A landscape with many peaks, sampled at points; each row gives a point and its height.
A climber steps from a point to the highest of its 5 nearest points, and stops where none of them is higher. Distance is the straight distance between rows; heights are no part of it.
k_196 (h 4.01): [ 94 113 179 115 185 127 200 113 145 136 112 134 125]
k_475 (h 1.56): [123  98 180 108 185 147 190 149 137 124 115 130 129]
k_190 (h 2.29): [ 99 166 165 187 122 118 163  77 117  98 145 178  71]
k_853 (h 7.45): [108 140 123 136 103 104 119  92 150 128 142 148 151]
k_808 (h 4.07): [129  98 126  88 152 128 139 152 138 144 115 111 159]
k_984 (h 6.50): [161 153  93 154  68 137  64 140 110 116 151 125 126]
k_120 (h 5.30): [154 103  68  71 134 126  90 157 122 171 105  76 161]
k_821 (h 6.70): [145 111 146 128 144 149 138 163 120 113 125 127 129]
k_207 (h 6.67): [120 145 138 161 100 122 114 106 132 108 154 160 122]
k_909 (h 4.83): [130 115 114 111 123 123 118 137 137 135 125 115 157]
k_357 (h 4.22): [147 112 116 121 124 142 112 156 124 124 126 115 137]
k_283 (h 6.29): [166 147  69 133  69 137  51 148 107 142 134  96 134]
k_733 (h 5.45): [149 132 109 135  97 133  91 142 124 121 135 127 140]
k_189 (h 2.11): [157 124  79 108 104 131  81 156 120 145 120  95 147]
k_377 (h 6.69): [127 139  81 116  79 102  78 107 140 150 134 113 172]
k_824 (h 3.09): [192 118  71 103 138 168  75 191  88 144 106  74 104]
k_464 (h 7.48): [159 111 173 156 157 171 157 183 106  82 137 145  93]
k_278 (h 6.41): [147 102 166 127 164 158 159 172 117 109 123 134 118]
k_905 (h 4.05): [ 85 137 185 156 170 121 203  91 127 118 124 151  82]
k_956 (h 2.72): [110 104 199 113 209 155 214 144 131 124 106 139 109]
k_259 (h 8.73): [122 133 163 164 141 139 157 124 124  97 138 155  99]
k_348 (h 8.41): [129 111 196 144 182 160 193 148 119 107 125 142  95]
k_884 (h 3.89): [141 167  87 152  40 114  57 107 123 127 159 137 146]
k_654 (h 7.16): [ 70 156 131 133 116  80 143  47 161 142 135 155 141]
k_27 (h 6.47): [179 143  66 128  93 153  51 165  98 143 125  80 112]
k_385 (h 2.62): [146  89 147  93 173 154 161 180 125 125 113 116 135]
k_694 (h 2.74): [126  90 145  80 172 133 163 154 140 147 107 113 156]
k_837 (h 4.33): [157 139  82 121  83 124  68 142 120 139 129 104 147]
k_386 (h 7.35): [ 84 139 145 137 135  98 152  71 153 131 133 152 135]
k_785 (h 7.19): [100 142  93 111  88  80  94  74 161 153 135 127 186]
k_285 (h 7.72): [ 96 148 116 127  99  90 116  72 155 138 141 146 155]
k_748 (h 7.25): [118 127 116 117 113 110 113 110 147 133 132 127 161]
k_280 (h 1.98): [ 59 163 162 162 137  91 185  50 126 131 130 164  77]
k_493 (h 6.02): [114 124 102  96 114  96 105 107 154 154 121 114 181]
k_554 (h 6.37): [120 112 117  97 129 111 120 125 149 150 119 116 172]
k_159 (h 7.36): [172 112 119 127 135 159 111 188 102 110 125 116 118]
k_339 (h 7.60): [111 130 150 143 132 119 151 101 140 119 134 152 127]
k_513 (h 7.92): [109 172 129 168  72 103 106  77 139 107 162 181 114]
k_774 (h 9.24): [ 94 128 133 115 129 100 138  91 160 140 128 133 162]
k_267 (h 0.58): [165 110  92  99 133 145  99 177 112 139 110  92 130]
k_106 (h 8.15): [154 123  66  89 112 125  72 152 125 165 110  80 152]
k_504 (h 7.61): [159 133 123 158 101 149  95 156 110 101 146 140 116]
k_531 (h 3.75): [176 102  51  54 158 143  87 173 114 178  89  59 127]
k_10 (h 7.66): [108 128 168 148 151 132 170 116 137 116 131 146 110]
k_9 (h 8.23): [158 106 149 138 148 163 139 188 111  97 130 132 110]
k_756 (h 8.38): [132 136 144 155 117 133 125 130 128 104 143 151 118]
k_761 (h 9.14): [145 124 164 162 138 151 145 154 117  85 144 153  97]
k_690 (h 9.03): [180 131  87 133 102 154  73 174  97 120 130 102 117]
k_606 (h 1.37): [ 32 160 155 143 151  77 206  30 125 158 117 146  87]
k_100 (h 4.73): [ 79 125 173 125 169 113 192  84 148 137 112 140 121]
k_929 (h 2.38): [ 90 154 180 182 142 125 183  85 116 104 140 167  60]

For each start below, name the point where the climber stops.
k_339 | k_761
k_884 | k_774
k_357 | k_690
k_821 | k_761
k_207 | k_761
k_606 | k_774
